Each scene shows the same named points in several views. A view is turned or mirrored, shifted and resized as a whole, has a little noise and may leave points out.
(in the rows, 128 means zero)

Scene 1
View 1
lun: 122,129,124,115,133,97,85,106,132,100,173,129,121,100,124,112,132,120,120,134,135,111,122,134,129,159,159,122,146,103,129,136,123,122,191,130,148,103,125,112,78,176,101,106,170,114,144,143,152,183,86,117,108,134,122,118,138,123,120,109,105,95,135,119,167,110,123,133,123
Foto: 96,140,95,111,114,134,100,119,122,139,165,123,106,90,109,110,122,96,139,139,137,115,108,124,93,150,151,169,152,117,121,119,99,140,181,130,102,104,149,124,93,177,95,115,162,105,120,126,148,150,79,109,125,159,109,123,117,143,133,112,116,69,111,86,131,118,112,120,145
Razi: 143,129,142,140,113,143,107,106,142,128,132,135,107,117,138,102,128,108,138,123,148,99,136,158,110,128,151,129,139,126,131,118,116,130,137,121,124,130,152,116,89,158,92,113,141,108,136,129,150,131,98,129,130,135,124,124,117,120,143,135,124,95,115,110,116,121,137,112,130
tefas: 138,135,144,128,127,109,97,98,139,108,147,134,114,110,127,103,138,115,124,128,140,102,131,151,125,142,161,111,138,103,125,131,127,122,164,128,151,127,134,109,83,164,99,110,161,109,149,139,148,161,95,135,115,122,124,121,127,120,133,117,111,94,129,128,145,116,125,123,126
bebod: 128,89,159,135,116,111,116,134,156,112,150,149,124,155,158,104,82,130,124,78,149,148,151,131,129,162,145,171,112,92,158,115,114,137,91,129,133,143,172,111,115,183,96,114,156,123,97,108,172,146,104,99,145,157,142,136,129,149,123,175,121,110,111,84,150,104,172,100,122
tudo: 150,122,144,143,125,120,93,109,140,106,145,134,126,119,148,106,126,124,131,128,146,99,141,154,134,135,156,112,141,125,144,131,128,117,156,112,146,105,129,111,81,158,99,110,143,116,145,137,154,162,95,126,117,125,130,123,137,108,127,128,118,115,135,123,142,114,140,128,113
lepos: 169,129,161,148,121,128,101,92,146,104,123,139,117,121,145,97,142,121,130,126,148,90,146,170,127,124,157,94,135,123,134,126,133,112,142,117,150,128,136,106,82,144,95,107,139,107,156,138,148,145,105,141,122,110,130,120,125,104,138,125,119,111,132,138,129,120,139,120,121
mepu: 137,130,132,136,118,133,97,109,137,117,142,131,114,111,137,107,128,112,136,128,147,99,137,152,118,135,152,130,143,127,136,122,119,125,151,115,126,111,144,116,87,155,94,113,142,110,135,131,153,143,94,123,125,135,125,123,126,120,136,128,121,100,123,109,126,119,134,122,122
zer: 125,103,158,123,125,101,112,122,153,113,155,149,120,144,147,104,103,125,120,91,142,137,140,137,128,162,150,152,117,83,147,121,121,135,116,138,145,143,158,107,108,185,100,112,170,120,117,118,167,154,100,110,136,144,136,132,128,143,121,158,116,99,119,99,155,105,154,105,128
lar: 133,108,134,138,113,133,106,129,141,119,147,138,121,132,148,106,96,119,137,105,152,126,143,141,119,147,145,158,132,119,153,115,112,135,123,115,118,114,158,116,100,168,93,112,145,115,112,115,160,142,96,104,135,153,132,129,129,135,127,151,128,106,115,89,132,116,154,111,122
finav: 123,137,120,127,117,132,98,110,132,122,154,131,113,104,128,104,124,108,134,132,144,106,124,143,111,138,156,139,146,125,129,121,112,128,165,126,119,111,142,118,87,166,92,113,152,108,133,129,150,150,90,121,120,142,117,119,124,127,135,120,119,87,118,106,131,119,123,121,132
rof: 144,124,151,133,122,122,102,105,142,109,141,135,116,122,141,101,129,117,126,120,147,103,141,157,127,137,154,116,134,114,137,125,129,122,145,123,143,124,140,111,87,161,95,109,149,110,143,134,153,155,98,129,122,126,127,121,127,119,133,132,119,106,126,122,137,117,140,118,119
kor: 119,127,117,132,112,137,100,123,133,129,152,131,116,113,132,106,110,109,140,124,146,117,130,138,109,140,150,159,143,125,136,116,104,132,152,121,107,105,150,121,95,170,93,115,146,108,117,122,155,146,87,109,130,155,119,125,122,135,132,133,124,91,115,93,128,122,137,118,133
Lurub: 146,123,146,148,103,155,116,114,147,130,121,141,110,129,144,95,116,112,144,107,156,104,144,162,105,125,147,141,133,130,142,110,114,135,113,117,112,138,166,117,97,154,92,115,132,108,122,118,155,118,105,125,138,139,128,123,109,125,143,146,131,101,110,101,110,121,150,107,131
dipem: 118,120,102,138,120,128,80,129,127,110,173,127,128,103,141,119,105,119,142,135,146,112,129,129,126,148,145,155,153,138,148,130,105,127,179,103,110,65,134,123,83,164,97,106,143,116,122,129,153,172,83,94,116,158,126,125,144,119,117,125,121,110,130,95,142,115,134,137,116
View 2
dipem: 142,122,148,108,78,129,137,131,123,119,115,131,142,117,148,161,111,125,121,116,168,152,155,130,122,104,130,138,121,105,143,136,120,130,133,119,149,128,127,137,129,145,88,136,152,114,106,136,134,115,117,151,140,102,116,129,134,133,130,123,111,124,137,145,125,131,121,134,110
tefas: 144,159,109,108,103,120,131,156,127,124,120,122,143,126,110,135,109,128,157,120,150,131,129,97,124,107,151,149,141,128,165,147,111,141,139,113,170,117,141,167,123,162,114,135,149,116,129,132,149,126,118,163,150,106,113,137,140,114,101,140,114,112,126,131,114,114,124,106,123
lun: 149,147,127,116,82,118,113,167,141,127,113,123,148,122,134,130,108,122,155,119,171,134,140,107,130,108,139,139,136,130,152,148,125,151,127,113,184,120,134,173,130,154,98,137,161,124,118,127,155,122,123,160,158,103,120,144,158,130,112,123,126,114,133,148,114,119,111,111,95
tudo: 144,164,111,112,101,119,144,141,120,123,118,114,136,126,127,145,121,118,144,110,155,136,132,102,125,106,141,150,133,124,158,138,117,139,135,120,171,126,139,148,120,140,109,141,139,108,123,130,153,120,127,140,136,101,101,117,131,116,113,137,121,127,129,132,125,119,125,116,135
zer: 152,138,111,112,106,71,119,150,132,128,135,115,137,101,147,136,136,132,150,108,167,139,133,103,129,98,160,167,143,113,173,139,128,122,130,117,157,127,133,109,115,182,148,113,129,83,129,149,128,118,80,144,155,122,157,141,119,136,97,114,128,136,124,145,130,105,148,112,126
lar: 139,129,125,107,97,102,142,122,115,125,135,127,134,104,144,158,133,130,125,105,158,148,149,118,119,97,148,156,135,97,160,132,122,111,137,116,133,132,128,103,118,165,125,123,128,89,121,146,126,111,89,146,139,115,142,128,111,131,115,117,111,136,129,140,132,119,146,134,133
lepos: 142,176,92,107,115,126,157,139,113,122,125,114,133,132,103,144,123,121,147,109,133,124,124,92,121,107,150,155,139,128,169,140,104,134,148,120,169,122,146,157,114,148,119,147,133,109,135,126,156,125,124,145,132,97,93,117,124,101,99,152,110,125,119,114,120,116,132,109,150
Lurub: 131,139,106,102,113,120,158,116,97,118,141,126,133,114,109,158,132,139,127,111,128,144,139,110,112,94,155,155,137,100,170,132,99,103,154,122,123,125,133,113,111,170,129,129,124,91,129,140,125,120,91,160,129,115,128,122,99,113,106,141,97,132,120,120,125,111,150,129,154
rof: 147,155,105,107,105,116,142,144,122,122,127,117,138,125,118,140,119,127,148,112,149,133,132,100,122,104,150,154,136,120,166,143,110,133,140,119,164,120,140,148,117,156,117,137,136,107,130,131,147,125,115,152,138,105,114,129,128,115,104,139,115,125,124,127,120,115,132,112,132
Foto: 131,102,154,107,77,138,121,144,119,127,119,143,148,107,117,150,102,145,126,133,160,153,159,127,120,98,146,131,128,98,150,146,102,116,145,110,123,118,122,151,133,179,91,122,170,124,103,138,120,127,98,195,156,122,143,155,143,138,124,119,97,106,142,143,108,120,124,139,92
finav: 134,130,130,106,90,133,136,143,119,123,120,133,142,116,113,150,111,133,135,122,152,144,146,112,119,100,147,142,131,109,156,144,105,126,142,116,146,123,130,151,126,163,103,134,155,115,117,134,132,123,110,171,144,110,122,137,134,123,117,131,105,114,135,132,113,121,125,126,115
mepu: 135,143,119,107,96,131,145,133,115,121,124,126,139,121,116,155,114,131,134,116,145,141,137,111,118,102,142,146,133,111,159,136,106,123,145,119,145,123,135,143,121,154,107,137,140,111,119,133,139,120,113,159,137,105,112,129,125,116,112,135,107,121,127,127,120,119,126,126,132
Razi: 130,146,110,104,105,128,152,129,106,122,131,125,133,117,104,152,121,137,134,117,134,141,137,105,114,99,153,150,137,107,168,140,98,115,152,118,135,119,136,135,116,167,117,134,140,104,125,134,134,126,102,164,131,110,118,127,112,115,106,142,95,119,124,122,117,116,140,125,142
kor: 133,117,137,107,90,124,136,129,112,125,125,132,142,110,131,155,117,138,124,118,154,152,153,125,116,97,145,144,125,101,158,138,109,114,143,117,130,125,125,127,123,165,108,126,146,104,115,142,125,119,98,167,143,114,134,139,123,131,122,124,102,121,136,136,121,120,133,134,117
View 3
Razi: 123,145,109,121,138,100,116,144,139,118,127,122,136,111,135,113,132,110,131,120,124,127,132,123,131,119,132,116,134,124,137,118,138,129,127,131,127,124,111,129,131,134,116,104,125,105,142,133,127,117,128,132,150,126,137,123,149,116,130,127,144,141,135,119,124,101,142,144,123
kor: 118,125,93,112,134,84,110,136,137,121,128,130,129,111,142,131,135,137,121,138,127,128,122,128,135,130,144,103,137,130,133,113,150,135,130,133,108,134,113,135,129,128,130,106,125,113,129,130,132,125,121,125,138,131,155,129,143,120,112,124,146,129,134,111,128,106,135,138,123
bebod: 102,119,91,137,133,72,144,127,136,130,146,123,123,94,142,86,149,124,96,122,124,133,137,88,141,164,194,81,141,126,129,103,142,128,148,112,121,134,128,129,128,136,127,91,121,113,144,119,126,138,123,144,128,117,164,126,141,147,142,150,147,109,135,116,100,94,117,141,141
zer: 101,120,95,134,137,68,131,136,140,116,142,127,127,99,148,92,144,116,109,133,122,127,129,97,141,149,185,99,143,135,142,109,145,120,144,122,125,134,120,138,130,132,120,98,123,99,149,124,117,137,125,135,128,116,167,130,140,141,147,150,153,115,135,115,111,92,123,147,138
tudo: 107,142,111,120,167,83,114,144,141,108,128,109,138,97,133,110,137,116,137,129,117,119,116,125,142,130,136,119,160,147,160,113,140,123,132,140,126,113,113,147,134,137,107,109,124,98,138,137,103,120,127,132,153,121,130,137,134,119,131,143,134,133,138,118,133,89,142,133,131
lepos: 117,155,122,127,165,96,117,149,142,105,129,104,142,102,130,98,136,98,141,118,115,117,126,118,136,118,127,130,151,133,157,119,132,120,125,141,140,108,108,139,139,139,101,106,123,93,150,138,104,112,133,139,162,117,120,126,143,115,145,141,138,143,136,124,128,92,149,141,129
Foto: 122,118,84,104,122,75,92,143,139,110,116,147,129,124,151,145,129,138,128,160,134,129,117,139,131,116,140,113,135,139,138,120,161,132,121,137,101,148,107,143,126,118,135,114,130,101,124,128,137,132,117,111,125,136,171,132,149,111,106,121,158,134,130,102,140,110,135,148,117
lun: 97,127,107,117,161,60,100,151,142,97,122,124,134,106,149,119,136,123,141,161,122,118,106,134,143,124,150,133,167,163,168,115,156,117,128,147,120,126,101,164,136,125,115,118,129,80,139,136,99,132,121,119,136,121,156,148,135,118,130,144,149,131,132,110,147,88,137,142,130
Lurub: 127,144,103,123,134,107,123,135,138,127,129,120,133,109,133,111,134,115,121,108,122,131,140,114,127,129,140,102,127,111,126,116,132,132,128,124,125,124,121,117,129,138,119,98,121,117,141,130,134,113,129,137,152,128,138,113,148,123,128,127,143,134,137,120,111,103,138,141,124
rof: 113,141,113,125,155,86,114,146,140,109,128,114,139,103,138,107,136,109,134,129,121,120,123,117,136,126,140,121,150,138,154,117,141,123,129,138,129,117,110,141,135,135,109,109,126,97,144,135,110,122,127,130,150,118,139,128,142,119,138,140,141,135,135,117,130,93,143,141,128
dipem: 108,126,94,103,151,69,102,137,134,114,123,123,128,103,137,141,139,147,130,141,124,123,111,136,139,137,135,104,157,148,145,107,155,135,131,144,102,128,117,144,129,128,125,114,124,114,119,129,119,128,116,126,142,130,148,141,131,115,101,132,129,129,133,109,138,99,137,128,121
tefas: 109,142,112,126,155,78,107,154,144,102,125,119,140,109,144,107,132,107,138,144,121,119,117,126,138,119,141,133,153,146,162,122,148,117,123,141,131,122,103,149,132,129,112,111,130,82,148,137,106,122,128,123,144,120,145,132,145,116,138,139,150,139,133,117,137,94,143,148,128
lar: 112,127,95,122,139,84,124,130,135,122,135,122,127,100,137,114,142,133,114,123,124,129,128,111,135,145,159,91,141,125,130,106,145,132,137,122,112,132,123,131,130,135,126,101,123,120,134,126,128,130,123,136,139,124,151,126,140,132,123,136,136,123,136,114,113,99,127,133,131
finav: 115,135,101,115,142,84,101,143,139,109,121,127,134,112,145,128,130,124,133,142,126,124,119,133,133,120,135,120,145,138,146,117,150,128,122,138,114,133,106,145,133,128,122,111,129,101,133,132,121,122,121,121,139,128,151,130,142,111,117,129,148,137,131,107,134,100,141,142,120
View 4
zer: 117,116,112,160,136,120,148,140,133,119,103,162,146,130,144,151,139,85,149,97,109,131,124,132,150,145,120,121,100,116,137,136,126,154,109,88,134,141,102,131,103,162,158,134,142,149,163,101,128,113,134,140,137,101,133,128,135,127,119,118,120,157,135,79,166,151,153,161,156
Razi: 104,112,119,134,138,129,142,150,119,110,120,145,143,121,135,111,124,101,121,111,124,126,117,144,143,164,123,113,119,123,145,100,137,131,136,109,121,112,136,117,111,121,128,129,132,141,144,117,121,118,114,114,157,114,124,140,141,146,140,131,108,154,131,95,151,125,166,134,143
lun: 104,115,123,142,144,165,162,166,122,72,90,148,141,98,138,114,135,94,140,120,118,132,100,147,141,136,104,115,97,111,112,83,136,130,103,85,112,117,132,121,109,168,167,144,147,119,137,97,131,139,131,83,132,138,123,122,130,124,152,109,149,157,122,91,165,151,159,150,174
tudo: 96,112,134,147,136,148,168,170,115,96,103,148,147,106,138,100,126,98,141,105,122,124,97,141,132,147,123,123,108,118,132,98,131,124,139,95,129,122,130,122,105,151,149,141,138,140,152,99,118,137,117,96,143,125,116,134,129,144,136,117,126,153,119,94,164,143,156,134,140
lar: 106,110,111,162,128,127,146,145,116,120,113,151,145,135,130,136,147,95,128,99,122,112,124,134,150,146,134,115,98,126,152,134,134,142,130,123,127,128,117,129,115,134,145,135,131,146,159,122,127,118,129,133,135,114,130,129,156,146,133,114,130,160,125,87,169,145,168,145,147
bebod: 119,118,107,175,125,108,145,134,131,135,108,168,147,145,141,162,147,86,148,89,110,121,132,125,155,143,134,118,96,123,153,162,123,160,117,102,140,145,93,137,107,156,155,133,138,155,174,112,126,103,136,162,131,95,135,128,146,137,112,118,119,160,135,80,175,151,156,159,142
kor: 110,112,110,147,133,139,136,143,117,109,112,144,141,129,126,129,146,102,116,112,123,118,125,141,156,153,125,107,97,125,147,111,141,134,119,129,113,113,134,125,119,126,139,131,134,133,139,125,127,118,126,116,138,121,132,126,162,141,147,112,138,161,127,87,161,139,175,148,159
Foto: 119,112,96,136,141,148,123,138,120,94,110,139,134,123,122,128,151,102,111,127,126,122,131,150,164,154,108,97,94,125,139,87,154,137,95,129,92,100,148,120,123,127,147,129,141,119,121,130,134,120,136,102,134,132,139,120,172,127,164,114,155,161,126,83,153,139,180,159,185
lepos: 94,112,138,131,137,139,163,170,114,98,118,148,146,108,145,90,109,97,137,104,122,128,98,141,125,160,123,127,128,117,132,90,129,123,146,84,137,118,135,113,99,134,135,138,135,145,151,97,115,133,104,97,161,115,114,146,115,150,132,136,99,149,122,100,150,132,151,127,135
rof: 100,115,125,140,137,142,157,162,118,100,109,149,144,112,141,108,124,95,137,109,120,130,107,142,135,151,117,120,114,116,131,99,129,131,130,92,129,122,127,117,105,144,143,136,135,140,149,101,123,130,116,104,149,115,123,138,127,139,135,125,116,155,127,94,157,136,158,139,148
mepu: 101,111,123,141,140,145,149,157,117,100,114,144,142,117,131,110,129,100,123,111,123,120,110,142,143,156,121,116,112,121,138,98,139,131,130,111,120,112,135,120,112,131,138,135,138,136,143,115,123,125,119,105,146,122,125,134,144,144,144,122,124,155,120,91,156,137,167,139,152
Lurub: 104,111,116,143,131,116,137,142,118,127,129,148,145,135,130,117,128,98,117,103,126,118,125,134,143,167,133,118,119,126,156,121,136,137,142,121,129,117,128,119,113,112,120,130,129,149,151,123,118,110,113,133,157,102,126,140,150,152,131,134,101,156,129,92,153,127,167,137,136
finav: 105,110,113,137,139,145,142,152,117,95,109,141,141,115,129,114,136,101,121,116,124,125,118,152,149,154,116,111,104,120,134,92,144,130,116,113,110,106,140,120,113,132,141,136,136,128,133,117,129,126,123,101,142,127,128,128,148,136,153,116,136,156,127,88,155,137,171,146,164
tefas: 105,110,123,131,143,144,158,160,123,89,106,151,142,103,143,108,121,95,137,116,119,138,106,145,137,152,107,118,114,114,121,87,135,130,118,81,120,116,133,115,104,149,149,137,142,132,141,99,126,133,119,90,149,120,123,134,121,126,141,125,118,154,129,93,150,138,155,146,158
View 5
mepu: 138,128,128,124,127,146,155,116,132,119,139,133,117,131,121,120,117,146,140,157,132,119,124,133,122,126,127,127,123,127,132,118,127,128,121,150,124,119,123,113,129,101,132,110,138,108,128,130,111,133,116,132,134,137,115,136,137,135,111,133,114,130,130,134,149,133,130,99,119
Lurub: 125,125,130,123,128,145,151,106,129,116,141,126,119,128,132,126,126,140,135,151,144,131,133,131,124,115,128,125,114,123,143,123,124,121,120,144,114,116,123,118,139,111,133,112,135,115,126,130,112,129,122,130,130,126,113,129,138,128,109,119,120,124,137,134,147,139,125,98,128
tefas: 148,131,124,127,122,146,147,118,130,128,124,144,131,131,107,124,120,155,132,161,130,125,125,131,124,131,125,123,122,130,123,122,127,122,119,152,131,115,119,111,120,83,125,105,137,94,132,133,111,131,107,132,134,138,117,136,128,140,117,135,110,128,124,129,149,122,134,101,115
lar: 115,125,129,126,126,140,152,118,134,111,144,131,112,136,123,135,116,139,131,148,141,134,127,127,120,106,133,128,118,130,145,124,123,124,123,146,119,125,125,121,148,116,127,123,132,125,125,142,115,129,125,131,120,140,115,139,131,131,115,125,109,124,137,141,150,137,122,101,130
Razi: 136,125,127,123,127,150,153,107,130,119,139,130,121,125,126,120,125,142,139,156,140,124,132,136,126,125,126,125,116,123,134,121,125,123,118,143,117,114,121,115,129,103,134,108,139,106,129,125,110,132,117,131,134,125,114,129,139,133,107,125,119,127,133,131,148,136,129,98,123
dipem: 135,126,135,124,128,140,158,131,142,109,146,137,104,143,115,124,101,146,139,159,124,117,116,137,110,122,131,135,134,133,136,115,130,139,125,158,137,131,130,120,134,114,130,118,136,118,125,139,110,133,116,130,125,150,120,146,140,134,118,144,102,131,127,147,157,134,136,102,118
rof: 137,129,121,126,125,146,150,116,131,124,131,138,126,129,112,126,120,147,135,155,138,127,125,127,127,123,125,122,122,129,127,122,126,121,118,145,123,111,120,109,128,85,126,111,140,104,133,134,110,130,115,134,131,140,114,132,131,139,114,130,110,129,128,132,147,127,128,101,117
lun: 149,131,129,128,120,142,148,131,132,126,118,152,128,142,96,128,105,158,129,165,119,121,119,132,116,130,126,129,132,137,122,122,130,131,123,162,144,127,122,117,123,86,122,111,133,95,129,139,112,129,100,135,129,151,121,147,124,143,125,149,100,130,119,138,155,117,138,103,113
Foto: 141,128,151,123,122,139,149,118,130,119,130,132,123,143,118,123,113,154,130,171,117,112,135,146,101,122,131,135,124,127,146,115,131,141,127,158,140,143,132,135,128,139,136,109,123,107,116,128,113,132,99,134,127,131,128,148,137,128,120,140,118,129,130,141,159,135,147,100,127
zer: 111,127,126,132,118,135,139,117,127,123,124,139,130,136,108,148,124,147,117,148,146,146,127,117,124,105,132,122,109,132,146,131,120,112,124,148,122,125,118,122,151,97,116,125,130,113,124,152,119,126,113,134,113,141,114,141,114,134,126,121,108,122,135,138,148,123,121,103,134
bebod: 96,125,124,133,121,133,142,115,127,115,133,132,123,137,118,153,122,140,118,138,153,153,130,113,124,95,135,120,105,130,154,132,118,110,124,147,115,126,120,124,163,107,117,132,129,129,123,157,122,125,126,133,107,140,113,138,115,132,122,113,106,121,141,140,147,129,114,101,141
lepos: 144,128,113,125,127,153,154,112,132,126,135,138,122,121,117,118,124,145,142,153,143,123,125,128,135,133,121,120,121,126,119,123,124,118,114,143,118,97,117,104,121,71,128,105,148,97,139,128,107,131,120,131,138,136,108,126,137,142,105,128,112,130,127,127,143,128,125,101,110
finav: 143,127,138,123,125,142,153,122,133,120,134,138,118,137,116,120,111,150,134,165,121,114,125,140,112,127,128,131,127,129,133,115,129,135,123,154,136,130,128,122,125,114,133,109,132,106,123,129,111,131,106,132,130,137,121,145,136,134,117,141,110,128,127,138,154,131,141,101,120
kor: 131,126,137,122,125,139,153,119,133,113,140,131,116,138,123,125,114,146,133,159,129,121,128,137,112,117,133,132,121,127,144,118,126,134,124,152,128,132,128,125,136,123,134,114,131,119,121,132,113,132,116,132,127,135,118,142,138,132,116,131,113,127,134,142,154,138,135,99,127

In a view up to two points have been moved. Name them for each view, in the order of its rows, or write none.
view 1: dipem
view 2: none
view 3: none
view 4: none
view 5: Lurub, finav
